A landscape with many valleys, sampled at points; each row gives a point and its height.
A ball rolls from a point to whichever of its 4 nearest points has the largest drop for the distance, and stops where none of them is lower. Distance is the straight distance between rows; heights are no part of it.
<206> h=154: [ 88 138 164 128  79 120 125 150 107]
<760> h=183: [120 118 129 160 162 115 152 167 181]
<363> h=254: [ 93 130 165  95  46  97 133 158 106]
<556> h=197: [126 117 132 151 172 129 147 175 191]
<697> h=583: [103 123 174  91 109 101 151 164 178]
<453> h=273: [ 86 122 157 108  77  86 146 157 150]
<616> h=360: [108 121 175 103 132 117 145 168 194]
<675> h=425: [173 120 124 122 136 127 130  67 104]
<575> h=617: [154 135 161 126 133 132 126  84  88]
<868> h=186: [ 92 127 153 127 114  97 152 155 166]
<59> h=287: [129 133  52 139 153 170 100 134 116]
<592> h=399: [101 119 157  79  70  80 152 158 160]
<871> h=817: [117 115 177  50 105 109 153 173 175]
<542> h=267: [130 131  97 154 143 154 125 129  91]
<468> h=376: [139 136 182 118 118 117 125  81  83]
<800> h=536: [140 135 183 111  97  86 134  63  89]
<195> h=509: [101 115 162  84  91  87 149 161 169]
<288> h=184: [ 98 130 134 159 120 107 155 155 148]
<34> h=222: [ 99 141 152 152 103 132 127 132  96]
<829> h=394: [178 115 100 120 147 144 118  77 114]
<615> h=257: [ 81 129 156 122  87  89 147 158 153]
<652> h=181: [ 86 138 161 117  68 114 127 147 102]
<408> h=374: [124 132 113 154 133 155 130 135  90]
<568> h=81: [116 134  34 154 159 152 106 146 134]
<554> h=151: [ 98 126 153 141 123 104 149 158 167]
<792> h=289: [139 119 109 156 186 126 143 179 187]
<86> h=609: [123 127  52 163 176 124 136 159 161]
<870> h=396: [127 134  37 146 155 171  98 131 122]
<787> h=485: [165 128 103 131 150 162 113 107  92]
<725> h=242: [107 132 103 172 134 122 148 155 136]
<431> h=575: [158 129  62 118 155 166  62  72 169]
<294> h=439: [170 128 124 125 150 138 123  77  99]
<817> h=385: [176 120  81 115 154 152  98  89 125]
<449> h=296: [107 129 101 173 137 134 142 147 110]
<753> h=226: [142 130  67 131 154 167 101 125 109]
<759> h=437: [144 133  51 124 156 182  75 107 140]
<673> h=268: [113 124 100 169 159 114 148 161 154]
<290> h=401: [180 118 110 122 138 134 126  69 112]
<598> h=655: [103 115 170  72  98 102 146 162 177]
<347> h=474: [117 132  53 167 160 135 129 153 142]
<499> h=468: [164 127 117 127 148 148 119  92  95]
<708> h=318: [148 134  59 121 152 176  88 115 118]
<709> h=412: [100 134 136 159 109 130 135 140 102]
<859> h=571: [139 147 195 106  99  97 116  81  80]
<32> h=333: [121 142 175 124 107 135 118 116  82]
<198> h=635: [125 107 165  45  87  95 162 168 169]
<72> h=502: [132 142 172 130 122 138 119 108  86]
<486> h=343: [108 138 170 129 100 131 117 122  86]
<67> h=173: [110 127 138 152 142 104 158 164 172]
<169> h=440: [145 115 100 155 199 144 130 190 191]
<419> h=517: [165 121 146 123 125 116 141  58  97]
<71> h=525: [153 127 130 140 141 153 120 113  87]
<644> h=235: [108 124 169 124 152 135 146 168 199]
<404> h=243: [121 138 182 118  97 125 112 119  78]
<224> h=86: [135 130  69 149 147 161 116 134 104]
<756> h=234: [ 85 130 156 116  68  93 142 153 134]
<359> h=348: [134 122  93 166 188 117 143 174 181]
<318> h=393: [169 122  73 115 153 163  85  91 138]
<171> h=191: [119 121 150 145 171 125 151 171 188]
<268> h=693: [143 141 158 134 128 144 125 105  88]
<720> h=541: [153 131 161 122 123 112 135  65  97]
<97> h=291: [ 91 125 155  92  55  89 145 157 137]
<780> h=274: [119 141 190 108  92 119 113 126  76]
<718> h=392: [182 123  78 114 154 146  90  74 137]
<322> h=196: [ 88 128 141 155 111 106 145 151 143]
<727> h=490: [111 113 159  64  65  80 162 166 156]
<505> h=549: [156 128 139 132 142 143 122  95  90]
<674> h=588: [132 135 136 147 132 156 125 120  84]
<277> h=505: [146 136 180 115 109  97 134  62  92]
<816> h=83: [126 142 185 116 107 123 115 104  80]
<766> h=732: [128 140 152 146 131 145 124 116  84]
<762> h=400: [181 109  92 118 140 134 118  62 133]
<61> h=172: [140 128  80 145 144 158 121 129  98]
<658> h=271: [111 121 170 118 138 121 147 165 191]
<732> h=372: [164 127  73 121 153 169  95 102 118]
<495> h=210: [ 94 136 123 164 125 115 149 147 136]
<738> h=423: [169 121  66 115 145 146  81  73 154]
<477> h=253: [119 128  79 165 143 146 129 142 112]

For each start below, name the point where the ball stops.
<675>: <224>
<169>: <554>
<505>: <224>
<449>: <554>
<709>: <206>
<431>: <224>
<697>: <554>
<759>: <224>
<97>: <206>

Two balls start at each pair of points below. Name the first point that both come to, or write never.
<419>, <762>: <817>
<760>, <644>: <67>
<817>, <708>: <753>
